Each row is a point on a landscape with many peaks, with its height.
From any point a climber steps to the highest of the 4 points nearest to it. It stops when none of these is higher. Distance is the straight distance between rows; heights are no part of it.
gosi h=478: [-10 -34 -10 -31 -32  -1  -4  40  20]
Mika h=604: [  1 -10 -21 -18  -7  17 -10  45   2]
zelir h=527: [-19  24   5   1   9  -6 -19  13 -11]
bol h=697: [-25  46   3 -12  19   3 -13  26 -27]
Vifi h=436: [  6 -23  -4  -7 -17  -3  13 -12  24]
nep h=175: [-10  -7  27   5 -23 -30   5 -11  15]
Kaser h=275: [  3 -16  19   4 -22 -21  23 -20  24]
tegig h=366: [ 27  -2 -10  29  21   8  12 -34  -9]
mot h=631: [  5   6 -17  -1  13  31   4  36  -6]
bevud h=34: [  0   7  45  19  -5 -43   1 -41 -12]
Kufu h=111: [  0  40  24  14  20 -26 -13 -40 -35]
nusef h=600: [-4 -4 -7  7 -5 -6 -7  9  4]
kesur h=367: [ 16 -17   7  19  -5 -11  13 -33   9]
Niso h=676: [-29  32  21  -9  -6 -35 -21 -14 -17]
felov h=322: [-29   5  15  -4 -17 -27 -18  14   3]
gepog h=134: [ 17  20  16  37  29  -9   0 -35 -22]
Vipo h=127: [-15  34  23   5   5 -33 -19 -31 -28]
kala h=287: [-11  52  15  15  40  15   7  -9 -38]
neto h=452: [  9  19  -5  30  30  18   8  -3 -19]
goziv h=206: [ 19  -1  12  30  14 -14   5 -38 -12]
suto h=641: [ -6  -6 -12  -8  -4   5 -10  35   0]
fimur h=552: [-15 -24   0 -15 -29 -11  -1  29  17]
fida h=623: [-26  50   9  -7  27  16   0  21 -32]
Nozo h=633: [-34  37   2 -25  10   4 -21  46 -25]
kadu h=694: [ 27 -24   4  22   3  -4  17 -48   8]
Tefar h=618: [-14  21  -3  -7  15  19  -8  51 -17]
Duvam h=401: [  6 -33 -14 -18 -17  11   6  -7  28]
Lura h=517: [ 20 -26 -11   4  -1   9  14 -24  15]
samek h=476: [ -7 -22  10 -16 -34 -13  14   8  33]
tika h=574: [ 17 -26 -28 -17   3  31   3  11  12]
Buzir h=333: [-39  18  11 -19 -13 -25 -30  27  -4]
fegi h=506: [-32  38   4 -19   1 -12 -28  23 -17]
zor h=568: [ 18   2 -16  17  18  17   7  -6  -5]
tet h=564: [  8 -29 -25 -22 -10  23  -4  23  13]
dazo h=611: [ 12 -16 -29 -19   1  32   1  32   2]
Sunup h=250: [-31  -5   5 -20 -23 -16 -22  46   4]
tuz h=207: [  4  30   8  27  22  -5  -5 -19 -21]
Kis h=90: [ -6   3  26  15  -3 -31  -5 -23  -4]
keb h=381: [ 16 -23  15 -15 -24  -4  29 -27  41]
kuri h=672: [  4  -9 -20  -5   1  12  -2  20   3]
fibo h=378: [ 13 -29   3  -5 -20   0  22 -30  29]
ligo h=442: [  3 -24  13 -28 -38  -7  22   0  45]
musar h=523: [  8 -17  -6   9  -3  -3   6 -14   8]
Tege h=536: [ 23 -25 -26  -8  11  33   6 -24  14]
memel h=634: [ -9 -18  -7  -3 -13  -4  -4  14  13]
Bopak h=471: [-20  -7  10  -3 -22 -21  -7  14  10]
ripef h=176: [ -5  11  13  20   4 -19  -7 -16 -10]
duro h=670: [-13  35  13   9  15 -17 -16 -15 -23]
Nefa h=550: [-11  35   3  10  27  21   2  18 -23]
Tokim h=646: [ 14  -5 -27  -2  12  30   6  18  -1]
mitin h=387: [ 27 -17 -10  15   5   7  12 -37   6]
Meb h=512: [  8 -27 -27 -34 -15  30  -6  42   5]
Nuv h=619: [ 22  -7 -27   3  16  28   8  -3   2]
kod h=198: [  0  20  20  23  12 -22 -12 -30 -20]
Maf h=365: [ 32 -23 -18   7  11  22  11 -46   8]
kele h=546: [ -2   5 -10  13  11   4  -6  16  -7]
soke h=624: [ 12 -19 -18  -3  -1  13   5  -1  12]
lin h=211: [ 18 -15  30   7 -24 -24  28 -34  28]
Povuk h=610: [  7  -2 -25 -17   9  39   6  49  -9]

Call two points neighbours if one is among the 4 nearest of the other. Go from one point of each pair to the other, from neighbour to neighbour, staying as high as possible. Name the lowest point that can't be avoided.
kadu and Niso | Lura
Niso and bol | zelir
bol and kuri | Tefar

Where does a climber stop that starts at each point below?
Vifi | kuri
zor | kuri
Tege | kuri
Povuk | kuri
bevud | duro
